Points on a hilly landscape, in no order, each with its height.
From any point a ball takes the steepest step (drop divided by distance) to one of its 2 nearest points. It stops when none of these is lower. Distance is the straight distance between rows; heights are no part of it.
gar height 20.1: [ -7   4  10  -4 -18  19  23   4  19  -1  22  -1 -31  -1   9  14  17   2
  17  -3]
lape height 57.0: [ -1   2  17 -20   0 -10 -13  -2 -18 -15 -39  -4  -6  -7  -8  20 -10   8
 -33   0]
kozud height 5.0: [-23   4   6 -10  12   4   0   1   1   0  13 -21  24 -10  27 -14   3 -11
  16   0]
bup height 28.9: [  4  -4 -12   8 -25 -10  11 -23  17  -4   2  17  -3 -15  -9   9 -14  10
 -12  23]
suv height 14.4: [-14   0 -25 -13   4   5   4  -8  11   1  30 -11  11  -3  22  -4  -9 -16
  26   2]
miput height 17.2: [ -2   3  -6  -6 -15  16  -3  16 -12  -3   7 -13 -19  16  19  13  -1   3
 -12  -6]
Balil height 67.8: [  9   7   2   6  -4  33  26 -11  -5 -24  -9  10   9  23   5  -1  10   4
 -19   9]
Vur height 23.7: [-10   9   4  -4 -18  -7  -8  -6  -4  -8  21  26 -16 -12  -9   5  -2 -14
 -18   2]
Kav height 66.1: [ -3  15   1  14  -3  35  26 -12 -21 -19   6   5   9  -2   0   6  -3 -12
 -36   1]
limib height 23.6: [-24 -23   2   3   2  -3   0 -11   5  -7   7  -6 -12  28  -6   5 -12  18
   5   5]
zibaf height 17.1: [-19  -4  13  14  -5   0   8   9 -13  -7 -16 -10   7 -23   3 -23  12 -11
  -3   8]
Lofu height 48.0: [  9  -1  25 -12  25  17 -27  12 -32  -7  -8  -1  16  21 -14   4   6  -2
 -28 -14]
zeka height 24.0: [-14  18  10  14 -34  -7  16  -6  -7  21  -3  20 -14   9  -6  -1 -15 -13
  10  -4]
fivu height 22.7: [  2   6  10  -7 -13 -11   1   5  15   3  34  -6 -28  11  -3   8  -2 -15
  24  -6]
kapip height 26.5: [  4  11   7   4 -26 -12  -3  -6   6   6   0  30 -22   4  -8 -17   7  -7
  -4   2]
kig height 42.0: [ -8 -14 -14  18  16  11   0  -8   3 -37   1   5   5   5 -15  -4 -15  -1
 -19  24]
Lamo height 54.3: [ -8  -4   3 -21  16  -3  -5 -10  -6 -14 -25 -12   9  -4  -3  -3   4  -3
 -45  -3]
pef height 43.8: [ 16 -12  33  -6  19   3 -18   5 -11  -1 -11  -3   6  25  -5   1   5  14
  -3  -2]
nudu height 27.9: [  6   3 -24  11   5  13   4  -6 -22   5  12  -5   4  22 -10  15 -24  -2
 -10  -4]
gifud height 13.7: [-15 -12   3  -9 -20  19   2   9  -5  -4  10  -6 -14  15  28 -17  11 -12
 -19 -16]
Kud height 36.0: [ -7 -31   0   1   5  12  -9  -6 -10 -24  22   8 -26  10  11   0 -10   2
 -36 -15]
dirof height 34.2: [ 46   8  18   0   1 -12 -10  13  -7  22 -11 -27   2   7  -5   0  12   9
  -6  -5]
gifa height 35.9: [ 18  21 -14   2   9  12  15  -3  -9  19  -6  -1  13  -2  -9  26 -26   4
   8  -3]
zut height 28.7: [-20 -22   3   2   0   3 -11 -13 -15  -6  -6  15  -3  23  19  -4 -15  11
   0   3]
Tona height 44.9: [  0 -14 -13  15  14 -14  -7  -2   7 -19 -15  -5  14  -9 -26 -14  -5   8
 -22  26]
niv height 56.0: [-15  13  33  -9  -5   9  14  12 -15   5   0  -1  -6   0   0   5 -13  -3
 -22 -22]
zazil height 10.6: [ -6   4  16  -9  -5 -20 -11  -1  -2   3  -5 -17  16   4  19 -15   1  -7
  17  -1]
giru height 34.1: [  4 -12   1  22 -13  -7   6  -4  -9 -10 -13  17  -6 -19 -12   7 -17  13
  -3  39]
rufo height 13.8: [-20   6 -10  -8  10  18   0  13  -1  -6 -10 -28   3  31  12 -14   8  -9
  14 -19]
nog height 43.1: [ 26   8  20  -4 -11 -13 -29  21 -15  20 -19   4   0  -4   9 -15  11   2
   1 -11]
ruz height 30.6: [ 34 -18  10  -5  28 -20 -15   6  -4  18  -6  -8  11 -27   2   7  25  26
  13  -6]
pilov height 14.3: [-13  -1   7  -3   1  22  15 -14   7  -7   4   8 -15 -20 -10  24  24  -3
  21   2]
zigo height 26.6: [-16  -2 -10 -18  19   7   1   2  -8 -10  -3 -26 -18  -6 -17  21  -4 -10
 -15 -15]
nukob height 21.5: [  5  -3 -20   9  -9  -3  -9  -1  -2  -8   8 -11  -5  12 -10  19 -36  -1
   1  19]
rebut height 52.0: [ 12  11   8   5  -4  -7  17  -4  29 -18 -17  17   1   0 -10 -11  23   6
   9  15]
ror height 62.7: [ 12  15  -1   0  11  -6  -7   4  -5 -11   1  -7  13 -34  -6  12  13   6
 -17  10]
tis height 41.1: [-22 -20 -20   3   1  -5 -20  10  14   8  24  16  -8  -4 -21   8 -26   4
  21  11]
sotu height 16.1: [-12 -19   3  -6  -1 -10   3 -13  13  12  -4  -4 -18  40  -3  -7   1  21
 -18 -19]
bive height 21.7: [  7  -2   1  -1  15 -15 -10  15  16  17 -11   3   4 -30 -17   5  33  27
  29  -6]
zopi height 34.4: [  8 -14 -27  -5 -18  -1 -21   3  29  14  38   6   0 -19 -10  26 -30   1
  30  12]
fovep height 18.0: [ -2  19  -1  10 -14 -25 -12   9  10   4 -11  -1  33  -5  18 -21  13   6
  35   5]
dupi height 56.4: [  4  19  15   5  -8  -6  17 -14   7   1 -48  22   4  -6 -11  -8  18  -5
  16  -3]
gedu height 24.1: [ 18  -5   2   3 -13 -19  -5 -29   0  16  19   8  12 -17   4 -18  29 -10
   4   5]
tevir height 47.8: [ 15  -5   9  11  15 -30   9  -3  21 -11 -20  -5  17  -3 -19 -15  -1  24
 -23   8]
Vozez height 6.4: [ -7  -2 -19   1  22  15 -17  24  12   8   5 -19   2  13   4 -18  20   2
  28  -6]
Gof height 58.4: [ 10   9  16 -15  -3  15  30 -10  -7  15  10  11 -14   8   9   7   1 -12
 -26 -22]
Suda height 51.6: [-17  -9   5 -14  16  -1  -4 -30  -8   3 -14  18  21 -10   0  -7   9   2
 -40  -5]
vos height 33.7: [ 14   3   0   4  18  -7   1  10  15 -25  -4 -16  21  10  11   2 -18  13
  22  26]
pona height 56.6: [ 11  23 -23   4  -6  16  -2  20  -4  11 -13  25  -6   9   2 -13  -3  -6
   1  -6]
Kibe height 26.7: [  5   7  -4  17  -7 -15   1  11  27 -15   3  -5  36   0  20 -12  -4  20
  26  27]
darav height 35.7: [ 30 -17 -14   2  12  13  10  -5   8  15  27  -5  -5   5  14  -9  20   8
  11  11]
fav height 24.7: [  3  -3 -32 -11  -9   3   1  -4  24  14  33  -6  -3   5   9  21 -15   0
  31   4]
Viso height 18.6: [ 24  -3  -3  14   1 -23  -3 -16  11   5  10   9  12 -34 -12 -12   4 -19
  13  11]
razet height 35.2: [-34   3   2   8   0   4  11  -6  -4 -13  23   5  16 -11   0  11 -35 -12
  11   7]
bol height 21.0: [-26   4 -34   5  -4  11   6   6  -9   9   0   7 -17  32   2  -5 -28  -7
   7 -29]
bosib height 21.6: [-27  -8  -7 -10   3  22  -8   2 -20   0   6  -8 -13  15  -1  18   2   6
  -8 -25]
sadit height 48.1: [ -2   0   3   4  -1  -3  11 -10 -15  19 -15  21  13   2  -7 -16  -6   0
 -26  -7]
lovu height 19.3: [-45  -6  22   7 -11  -3  -7  12 -13 -12   2   4  -7 -21   7  -9  -2  -4
 -13   2]
gulo height 38.1: [-22  -2  -9  13   3  -4 -11  19  -6  -5  31   6   3 -16 -10  -4 -27 -10
  10   4]
dediv height 38.8: [ -7 -22 -20  18  13  20   8 -12  -2 -27  23   9 -10  18  -4  -1 -10 -11
 -29  -2]
paku height 60.3: [  6  10  14  -8  -4  -5  -7   6 -12   2 -32   7   1 -23   5  21  15  21
 -10  10]
vadur height 13.9: [-14   7  -6 -14  16  -2 -17  14  16   6 -12  -5  12  -5  -2  -3  35   8
  33  -8]
deton height 21.4: [  4  15 -24 -15 -15  -7  -2  -3  -6   9   9 -26   1   0  22  10  -8 -10
  -9  -4]
gizi height 30.8: [-16  -7  -3   0   0  -2  -4  -3  -8   6  11 -20 -23 -19 -34  27 -10 -15
  10   1]
Pitel height 32.8: [ -1 -31 -11   3   4  15 -14   3  -8 -13   4  16 -11  14  31 -20  -7  13
 -22  11]
reze height 51.4: [ 17   3  18 -15   7   5 -27   3 -31  13  11  24  19   7   0  -6  10  -5
 -36 -16]
pegi height 43.3: [ 13  18   7  -2   5   2  26   0 -16  29 -26   9  10   2  -7   9  -6  10
  -5 -13]
zit height 50.0: [ 12  13   4   4   5  -6  14   8  28 -14   0   3  14   6  -2 -12   8  16
 -19   6]
Samev height 29.6: [ 14 -10 -17   6   6  -2   2 -21   8   2   0 -13   3   0  -2 -17  29 -11
  -3  10]
kep height 30.4: [-28  -8   5  -3  -2  -3  10 -13   7 -20  22   4  -4  18  12  16 -37  -4
  18  -2]
Sar height 20.0: [-31 -14  -1 -19  10   1  -3   1  20 -40   6  10 -16   0   9  -8   4  12
 -24   1]
rize height 4.6: [ -4   4   7   0  10   1  26 -13  14  -1  -3  -4   0 -28   8   7   0 -16
  21   7]
Bomug height 59.7: [ 29   2  20   4   5 -17   1  -4   5   7 -48  18   6 -11 -10  -6  31   7
  14 -15]
rad height 64.3: [  5  18 -12   7   5  12  14  -4 -20 -17  -3  -9  24 -24  -9  14 -11 -10
 -23  14]
buvev height 38.4: [ 26 -14  32 -11  28 -25 -29   3  -3  -5   0  -9   9   3  -1   3  17  13
  10  -1]
paf height 41.2: [34  6  5 14 19 11 13 11  7 24 19  2 13  1  0 -2  8 17 22  3]
fizar height 54.1: [  1   7  30 -14  -6  11 -13  12 -33  13  13   6   3  -4  16   0   5 -11
 -20 -16]
liti height 14.7: [-12  -3 -27   8 -18   1  -2   6  -5   8  -1 -11 -25  14  -3   9 -32 -15
  22  -3]
Gifiz height 17.3: [-31 -10   9 -15  -3  -6  -2   4  17 -24  21  -3  -2  23  25 -25   4  -2
 -19 -11]
leb height 7.6: [ -7 -16   6 -19   2  -5   1  11   8  22 -20 -15 -23  18  -8 -14  13  12
 -20 -27]
Kamaf height 12.9: [-22  -4   4   1  -6   9  15  15   1   1 -18 -17 -15 -18  21  -7   3 -10
  18   8]
Zuko height 17.4: [ 11   6   6  -5 -12 -15  -7  -6   7   7   7   1   1  15  -1   9   4   3
  29   9]
gul height 50.9: [ 27  19  -6  -7   0  -1 -14  16  -9   5 -26   2   1   6  22  -5  -7   3
  16   2]
mis height 21.1: [-39  -9  -3  -1 -16   3  -7   4 -19  -9   1  18 -24 -17 -12   8  -6  -5
 -32  -8]
vufug height 21.8: [-23  18 -22  -2   4  23  20   1   0   7  -3   4   9  28   4 -10   1 -17
  15 -20]
Tuz height 26.4: [ 34  24 -16  -6   0 -13 -12   3  -4  10  -1 -36   4  -9   4   8   7  -6
   4   0]
sekar height 46.5: [ 32   6   5  29   1  11  16  -6   3  13  -4 -15  13   3  -4  -8  18  -2
  28   8]
pilu height 8.4: [ 36  -5 -18   8  -5 -14  -9 -14  40   7   7  14   5 -39 -28   5   3 -14
  29  10]
tos height 52.4: [ 34   3  25  15  -2 -15   7 -10   2  15 -24 -15   6 -15 -11  -1  35  -3
  25  -2]
Rupa height 20.2: [  5  11  -6  10 -33 -11  13  11   7  13  -5   5 -33   3 -10   9 -28  -9
  19   9]

Call two points neighbours if one is among the 2 nearest of the other. Go from one point of each pair to the other, from neighbour to neighbour, staying as low as possible. Name the highest point that can't be avoided.
Vozez and pilu -> zopi
rize and kozud -> fivu
kozud and liti -> kapip
Vozez and liti -> vufug

Where does a ball stop that starts at each point below?
kapip -> rize
dupi -> leb
giru -> rize
reze -> Vozez
Bomug -> pilu
gul -> gifud
lape -> liti
